The views of a scene show one set of named points, each view turned or mirrored, and shifted as a whole, with a little noise and some points left out.

Scene 1
View 1
(148): [  7  -7   4 -13   4  -9 -10   2   4  -7   1 -16  -8   5  -7  14  -3 -13
 -14 -10  -2   7  10   7   2 -22  -8   1   7  -9  -4  -7   3  -9  -1   7
   1   4  19   9  -1   5  -6   2   6  -6  11   5]
(109): [  9  -8   3  -6   0  -1   1   5   1  -7   2 -10  -5   9  -9   8  -3  -6
 -15   4  -1   6   6  -2  -5 -17  -9  -1   0  -3   3  -9   3  -7  -5   5
   2   1  11   0  -4  -1  -8   8   9  -8   5   3]
(71): [  3   2  -2 -12   2  -9 -10  -7  -3  -3  -2 -17  -1   4  -4   5   2  -2
   2 -16  -2   3  -1  -1  11  -3   6   3   7  -7 -10  -8   7  -7  -2   8
  -4   8   8  -8   0   8  -6  -4   5  -9   8  11]
(143): [  7  -3   1 -11   1  -7  -8  -2   0  -6   0 -14  -3   5  -8   9  -1  -6
  -6  -7  -2   4   3  -1   5 -12   0   1   5  -6  -5  -8   5  -7  -4   7
  -2   5  12  -1  -2   6  -6   1   8  -8   9   6]
(121): [ -1   0   0  -6  -1  -8  -6  13  -1  -1   1 -18  -5   2  -3  -3  -1   0
  -8 -11  -1   8   2   8   4  -7  -5   3   7  -5  -6  -8   6 -17   9   3
   1  10  13   0   3  -5  -5  -1   2 -15  -3   9]
(100): [ 11  -8   4  -6  -3   0   4   0   1  -8   2  -9  -3  11  -9   7  -2  -3
 -12   7   1   4   4  -7  -6 -14  -7  -2  -1  -2   6 -10   2  -4  -6   6
   2   1   7  -4  -7   2  -8   9  10  -7   4   3]
(39): [  3  -3  -1  -1  -5   2   9   9  -4  -2   2  -9  -1   6  -3  -6  -2   9
  -6   6   1   6  -1  -7  -5  -2  -5   0  -1   3   4 -10   4 -10   0   1
   1   7   2 -13  -2  -8  -6   8   5 -14  -7   7]
(218): [ 11  -7   2   1  -9   9  18   4  -4  -6   4  -1   0  13  -8  -1  -3   7
  -8  19   3   4  -1 -17 -13  -5  -7  -2  -8   5  12 -11   1  -3  -8   1
   3   0  -3 -19 -10  -4  -8  15  12 -10  -3   4]
(118): [ -2   8  -5  -4  -5  -2   0  -1  -8   3  -1 -13   4   3  -1 -10   4  12
   9 -10   2   2  -9  -9  10  15  11   4   3   0  -6  -6   9 -10   1   3
  -3  12  -3 -23  -1   0  -5  -3   4 -16  -6  16]
(175): [ 13 -14   5   4  -8  10  21  16   0  -8   7  -1  -5  14  -9  -1  -9   5
 -22  27   3   7   7 -10 -23 -17 -20  -5  -8   7  18 -13   0  -5  -5   0
   7  -1   4  -8  -8 -13  -9  21  12 -10  -6   0]
(33): [ -4   3  -2 -10   2 -13 -13   6  -3   2  -2 -20  -5   0  -2  -1   1  -1
  -2 -21  -3   6   1  10  12  -3   2   5  12  -7 -12  -7   8 -16   9   6
   0  13  13   0   5   1  -4  -6   1 -14  -1  10]
(154): [  7  -2   0  -6  -5   2   5  -4  -3  -6   0  -8   2   9  -7   2   0   4
  -3   4   1   1  -1 -13  -1  -2   2   0  -2   0   3  -8   4  -2  -9   4
  -1   2   1 -16  -7   4  -7   6  10  -9   4   7]
View 2
(109): [-13 -11   0   0  11  12  -3 -13  -8   6   1  -1  -1   2  -5   1   5  -8
   3   5   0 -11   4   3   4   4   5   7  12   9 -10   5   4  -3  -2  -7
  15  -9  -3  -2 -11   0   6   9   3   0   9   6]
(175): [-10 -11   1   7  17   4   3  -9  -7  -6   7   0   3   3  -4  -3   9 -17
  20   0  -1 -22   3   6   6   9  22   4   8  12 -17   3 -12 -17   1 -15
  22   4 -13   2 -16  -2  -2  -1   3   2   6  13]
(100): [-11 -11   0   0  11   6  -3  -7  -1   1  -1   3   2   3  -1   0   5  -8
  13   0   1 -15   6   3   3   3   6   3   9   5  -4   3  -4  -9   3  -6
  14   2  -7   2  -9   0   4   5   5   2   6   3]
(154): [ -7  -9  -1  -3  13   8  -7   2  -1   3  -5   4   2   4   3  -2  -3  -1
  16  -4   0 -12   2  -1   1   1   2   3   0   3   0   0  -4  -3  -3  -2
   9   2  -9   5  -4   1   1   4   5   5   5  -2]
(218): [ -8 -11   0   4  14   2  -2   0   1  -5   2   3   6   3   0  -4   3 -12
  24  -6   0 -21   4   4   4   5  15   0   3   5  -6   2 -12 -17   4  -8
  17  12 -16   5 -13  -1  -2   0   6   6   4   8]
(39): [ -4  -6   1   1  17   9  -4   1  -8   1  -3   3   3   2   0  -4  -5  -4
  18  -2   0 -11   1  -2   3   4  10   8  -3   6  -9   1  -7  -5 -11  -7
  11  -1 -11   1  -3  -1  -5  -1   1   4   6   1]
(121): [ -3  -3   1  -5  17  19  -4  -8 -13  13  -6   0  -2   1  -1   1  -6   3
   3   6   2  -3  -1  -6   0   1   2  16  -1   8 -11   5   5   8 -19  -5
   5 -18  -2  -4   2   1  -2   9   0  -2   7  -4]
(148): [-14 -11  -1  -3   9  17  -8 -20  -9  13  -1  -3  -3   3  -4   7   6  -1
  -9  10   0  -5   3   0   3   1  -5  10  19   9  -7   8  15   8  -5  -5
  12 -18   5  -6  -8  -1  11  15   1  -5  12   0]
(33): [ -3  -4   1  -9  15  21 -10  -5 -11  17  -9   1  -2   1   1   2  -9  11
  -1   6   1   3  -3  -8  -2  -1  -8  16  -2   4  -2   4  10  15 -18   0
   1 -20   2  -4   6   2   0  11   0  -2   6 -11]
(118): [  0  -4   0  -7  14  12 -10  13   1   8 -11   8   4   4   7  -3 -14  11
  18  -6   2  -6  -2  -8  -2  -4  -5   6 -13  -3  10  -3  -4   2 -12   5
  -1   2 -10   4   9   3  -5   3   4   7   2 -12]
(143): [-12 -11  -2  -4   8  14  -9 -12  -3  11  -4   1  -2   4  -2   4   2   2
   0   5   0  -5   3  -2   1  -1  -4   6  11   5   0   5   9   4  -2  -1
   8 -10   0   0  -5  -1   8  12   3   1   9  -4]
View 3
(218): [  0  17  -1   8   1  -1 -19   2  -3  10   4   1  22  21  14   5   4 -10
  -7   3 -10   1  -1  -4   3 -14   8 -10  -5   4   0   4  -2  -7  -1   7
 -22  -3   0   2  -5   1  -8  -2   0   3  -2 -16]
(121): [  5   7   4  -4  -1 -12  12   8   3   4  -1 -15  -4  -5  12   1   6   2
  -6 -11   9  -8  -5  -7   3  -1   8 -15   5   1   2   7   5   4  12  10
   4  -2  -9 -12   9   0   0   8  11   0   7   4]
(100): [  4  11  -1   1   7  -2  -3  -2  -3   5   2  -3  12  13  13   4   1  -4
  -4   2  -7  -7  -3  -5  -3  -9   5 -10  -3   0   1   2   1  -5   5   9
 -11  -6  -4  -4  -4  -5  -9  -3   3   2  -2 -10]
(39): [ -3  13   1   5  -3  -8 -10   8   0  10   2  -5  10   9  13   2  10  -6
  -8  -3  -1   0  -1  -7   7  -9   9 -13  -1   5   2   4   2   0   5   6
 -12  -1  -5  -2   2   4  -3   4   8   1   2  -4]
(154): [  1   4  -4   1   7  -3  -4   3  -2   6   4   2  13  13  11   2   1  -2
   0   0  -6  -4  -2  -5  -1  -7   1  -7   1   2   4   2   2   0   2   9
 -10  -2  -3   0  -9  -4  -6  -4   8   1  -5  -1]
(71): [ 2 -9 -3 -7  8 -8 13  7  0  1  2 -4  1 -1  9  0  0  5  5 -5  2 -9 -4 -4
 -2 -1 -3 -8  7  1  6  0  7  7  6 11  5  0 -7 -5 -5 -6 -2 -2 15  1 -2 15]
(118): [-13  -9  -6  -2  -3 -12  -6  20   1  11   5   0   6   5  13  -5   7  -1
   3  -6   2   3   1  -5   9  -3  -1  -8   7   6   8  -1   3  10   2   8
  -6   4  -7   5  -7   5   1   3  18  -2  -1  23]
(109): [ 11  13   4  -1   8  -1   7  -7  -1   1   1  -7   6   6  11   4  -1   0
  -6  -1  -1 -12  -5  -5  -5  -5   6 -13  -2  -1  -3   5   3  -5   9  10
  -4  -6  -6 -11   1  -7  -7  -1   4   2  -1 -14]
(33): [  3  -4   2 -10   0 -12  18   8   3   1   0 -13  -8  -9  10  -2   4   7
   0 -12  11  -9  -5  -6   4   1   2 -13  10   2   6   3   7   9  10  11
  10   0 -11 -10   6  -3   1   6  16  -1   5  16]
(143): [  8   0   1  -6  10  -4  15  -3  -2  -1   0  -5   3   2   9   2  -1   4
   1  -2   2 -12  -5  -5  -4  -4   1 -10   4  -2   2   2   5   0   8  11
   3  -4  -7  -9  -1  -9  -6  -3   9   1  -2   1]
(175): [  9  33   6  12   0   0 -16  -6  -1  10   3  -7  18  19  15   9   7 -12
 -14   4  -7  -5  -2  -6  -1 -15  18 -16 -10   2  -5  10  -1 -14   6   5
 -23  -7  -1  -8   5  -2 -11   1  -7   5   3 -32]
View 4
(39): [  3  -4   5   1   5   4  -6   3   3  12   7 -11   0  -3   1   1  11   3
  -7  -6   2   1   5  18  -5   4   5   4  -6  -4  -8   2   2   8 -12  -2
 -10  -4   0   0  -4   2  -2  -8  21  12   1  11]
(148): [ -8  -4   2  15  -7 -16   5  -1 -12  -5   3   6  -6  -4  -4   9  -4 -13
 -10  10   5  -7   6   6  -4 -12   3  -3  -9   3  -4 -16 -17   6   1  -3
 -11 -12  -8  -3 -10  -4  -6   0   9   7  -1 -10]
(33): [ -5  -6  12  17 -12 -10  -5  -2  -6  -3   2  -1 -11  -1 -12  17  -4  -1
 -27   1  -1   8  -5   4  -1  -7   0   1  -4   1  -8  -8  -1   4   2  -3
   4  -9  -4  -3 -13  11  -2  -2  28   8  -3 -10]
(118): [  5  -1  10  -3  -9   1 -11  -2   9  14  11 -12  -6  -3  -5  12  -1  10
 -18 -15  -2  13  -3   0   2   6  -1   9   2  -8  -9  10  17  -3  -3  -2
   1  -4   3  -5 -10  11  -1  -2  25   8  -1   6]
(71): [ -3  -4   6   8 -13  -9  -3  -5  -2   3   9  -1  -9  -4  -5  14 -10  -3
 -14  -6  -1   6   1  -3   2  -7  -2   3  -2  -2  -5  -3   1  -1   3   1
  -4  -9  -3  -8 -12   6  -5   2  15   3  -3  -4]
(218): [  4  -2  -2 -10   9   7   0   2   9  20  14 -12   8  -6   6  -7  11   2
   8  -8   4  -6  12  21  -4   5   5   4  -5  -4  -6   5   0   5 -16  -2
 -22  -3   0  -1  -2  -7  -3  -8   8  10   3  18]
(143): [ -5  -3   5  10  -7 -10   2  -2  -5   4   8   1  -6  -5  -3   8  -6  -7
  -8   2   2  -3   6   5  -1  -7   1   1  -5  -1  -4  -8  -7   4   0  -2
 -10  -9  -4  -6 -10  -1  -5   0  10   5  -2  -4]
(175): [  0  -3  -2  -3  19   6   0   7  -1  15   6 -12  11  -7  11 -13  21  -5
   8   2   8 -16  17  35  -9   4  11  -1 -11   3  -4  -4 -13  15 -22  -4
 -28  -4  -6   5   4 -12  -3 -11   8  14   5  18]
View 5
(100): [ -3  -7  -6  -4   0   0 -10   0  -4  -2   2   6  -3  -8   0   2 -11  -1
  -6  -2   0  -1  10  -2  -4   1  -6  14   4   0   0  -6  -9  -1  -5 -12
  -9   7  -3 -12   0 -11   5  12  -1   9   2   6]
(109): [  5  -1  -6  -5   2   5 -15  -2  -5  -6   5   4  -1  -9   1   2  -5  -3
  -6  -2   0  -7  15  -8   0   3  -3   9   8  -2  -2  -3  -2   1  -5 -12
  -8   5   0  -8   2 -17   6   9   0   2   5   9]
(33): [  2   1  -5  -4  -4   5 -22  -2   4   8  12  -4  13  -3   9   5   6  16
   1   8   8 -22   7 -11  -4  -4  -9  -3   5  -2  16  13   8  -1  -3   4
  -7  -4  15   1   3  -1  19  -2   3  -8  -3  13]
(143): [  3  -2  -7  -5  -1   8 -18   2  -2  -1   9   3   3  -7   6   4  -2   3
   1   1  -1 -12  11  -6  -4  -1  -2   3   5  -5   3   5   3   0  -4  -8
 -12   2   8   1  -3 -10  13   8  -2   2   2   8]
(154): [ -7  -9  -7  -1  -2  -2  -7   2  -2   3  -1   6   0  -5   4   4 -14   5
  -3  -3   1  -1   6   2  -7  -3  -8  10   0   0   4  -3  -8  -6  -2  -8
 -12   5   3  -7  -2  -3   8  15  -1  11  -2   5]
(218): [ -9 -11  -5   0   4  -6   1  -3  -3  -1  -6   7  -6  -6  -5  -1 -19   0
 -13  -6   6   6   6   2  -5   1 -10  20   2   3   0 -12 -15  -6  -5 -10
  -4  10  -8 -22   3  -9  -1  15   0  15  -2   5]
(71): [ -2  -3  -7  -5  -5   6 -18   5   1   6   8   0   8  -3  10   7  -3  12
   6   4   0 -13   6  -2  -7  -5  -7   0   2  -4  11   9   5  -3   0  -1
 -13   1  15   6  -3   1  17   8  -1   1  -1   7]
(121): [  2   0  -4  -5   1   1 -16  -9   3   1   8  -2   7  -5   1   1   2   7
 -10   5  12 -15  11 -13  -1   1  -9   7   7   2  12   3   2   1  -4  -2
  -1   0   4 -12   8 -11   9  -2   5  -7  -1  12]
(148): [  9   4  -7  -7   0  12 -25  -1  -2  -7  12   2   2 -11   7   4   3  -2
   1   2  -5 -14  20 -12   1   4   0   3  10  -6  -2   4   8   5  -5 -12
 -10   1   7   4  -2 -18  14   4  -1  -6   6  10]
View 6
(121): [  7   4   5  -5  -1   2 -12   9   1  -1  -5  -9  13  -3  19  -5  -6 -10
   1   8   2  -7 -12   4   1 -13  -5  -8  13  -6   4   8   9   3  -3  -9
 -13   4  -4   5  -7   1   1  -5   9  -5   8   2]
(148): [ 19  -3  -4 -14   2  11 -17  10  -1  11  -6   1  17  -6  10   3  -1  -6
  -3  -4   3   1  -1   4  15 -11   0 -15   4   1   4  -4   5  -6  -3 -11
 -11   1  -7  13  -7  -3  -2   0  11  -2  11  -4]
(218): [ -3   8   9   3   4   7  -3  -3   1  -2   6  11   4   0  -7  -2   3  -1
  -9   6   6 -14  -1   8  -9   8  -8  -2   0 -10  -6 -13  20  17 -20   0
  12   8  -2  10 -11 -20 -20 -10  -8  -1  -1   3]
(154): [  6   0   0  -2   3   2   0  -8  -2   0   1   3   3   2  -1  -7   5  -6
  -5  -3   7 -13  -2   8   0   2  -4  -7   5  -2  -5  -5   7   6 -13  -1
   3   7   1  10  -6 -10 -15 -11  -8  -1   0   4]
(39): [ -1   7  10   2   1   0  -4   0   3  -6   1  -1   7   1   7  -5  -2  -4
  -3   8   5 -13  -9   6  -9  -1  -9  -4   8 -11  -3   0  16  13 -14  -3
   1   7  -2   6  -9  -9 -11  -8  -2  -3   1   6]
(175): [ -3  12  15  -1   5  16 -12   8   5   1   5  19  12  -4  -5   9  -2   6
 -11  11   2  -9   1   8  -9   8 -10   1  -9 -18   0 -16  31  19 -23  -1
  13   6 -13  13 -14 -26 -16  -4   4  -2   1   0]
(143): [ 15  -2  -2 -10   2   3  -8   1  -1   6  -4  -1  10  -2   6  -2   1  -8
  -2  -5   4  -6  -2   4  10  -8   0 -13   8   1  -1  -2   3  -2  -5  -9
  -7   4  -1  10  -5  -3  -6  -6   3  -3   7  -1]
(71): [ 14  -4  -4  -6   0  -2  -3  -3  -3   1  -5  -8   5   1  10 -12   2 -13
   1  -6   6  -9  -6   5   9  -9   0 -13  15   5  -2   6  -3  -6  -4  -9
 -11   5   5   6  -2   3  -5  -8  -3  -4   6   1]
(100): [  6   4   3  -4   4   7  -7  -1  -1   3   1   9   7   0  -2  -1   2  -2
  -6   1   5 -10   1   7   0   3  -4  -8   2  -5  -4 -10  13   9 -14  -3
   4   6  -3  11  -8 -14 -14  -6  -3   1   3   1]
(33): [ 10   1   2  -5   0  -3  -8   4   0  -3  -6 -11  10  -1  19  -9  -4 -13
   2   4   5  -6 -12   5   4 -13  -4 -10  15  -2   1  10   3  -1  -3 -10
 -15   6   2   4  -6   5   0  -8   3  -6   8   3]
(109): [ 11   2   1  -8   3  10 -13   6   1   6  -2   7  13  -5   4   3   0  -2
  -5  -1   2  -5  -1   6   5  -4  -3  -9   0  -4   1  -7  12   4 -10  -6
  -1   3  -7  11  -9 -11  -9  -3   7  -3   5  -2]
(118): [  0   3   5   5   0 -10   6 -10  -2 -12  -2 -12  -2   5  10 -20   0 -14
   2   4   8 -19 -13   5  -8  -4  -7  -7  20  -2  -6   8   1   5  -8  -3
  -7  10  10   2  -2   2 -10 -15 -13  -5  -1   8]

Which points are out of place in each view (at most two, in the order of its rows)? Write none if all are in place.
view 1 => (100)
view 2 => (175), (154)
view 3 => none
view 4 => none
view 5 => (121)
view 6 => (33)
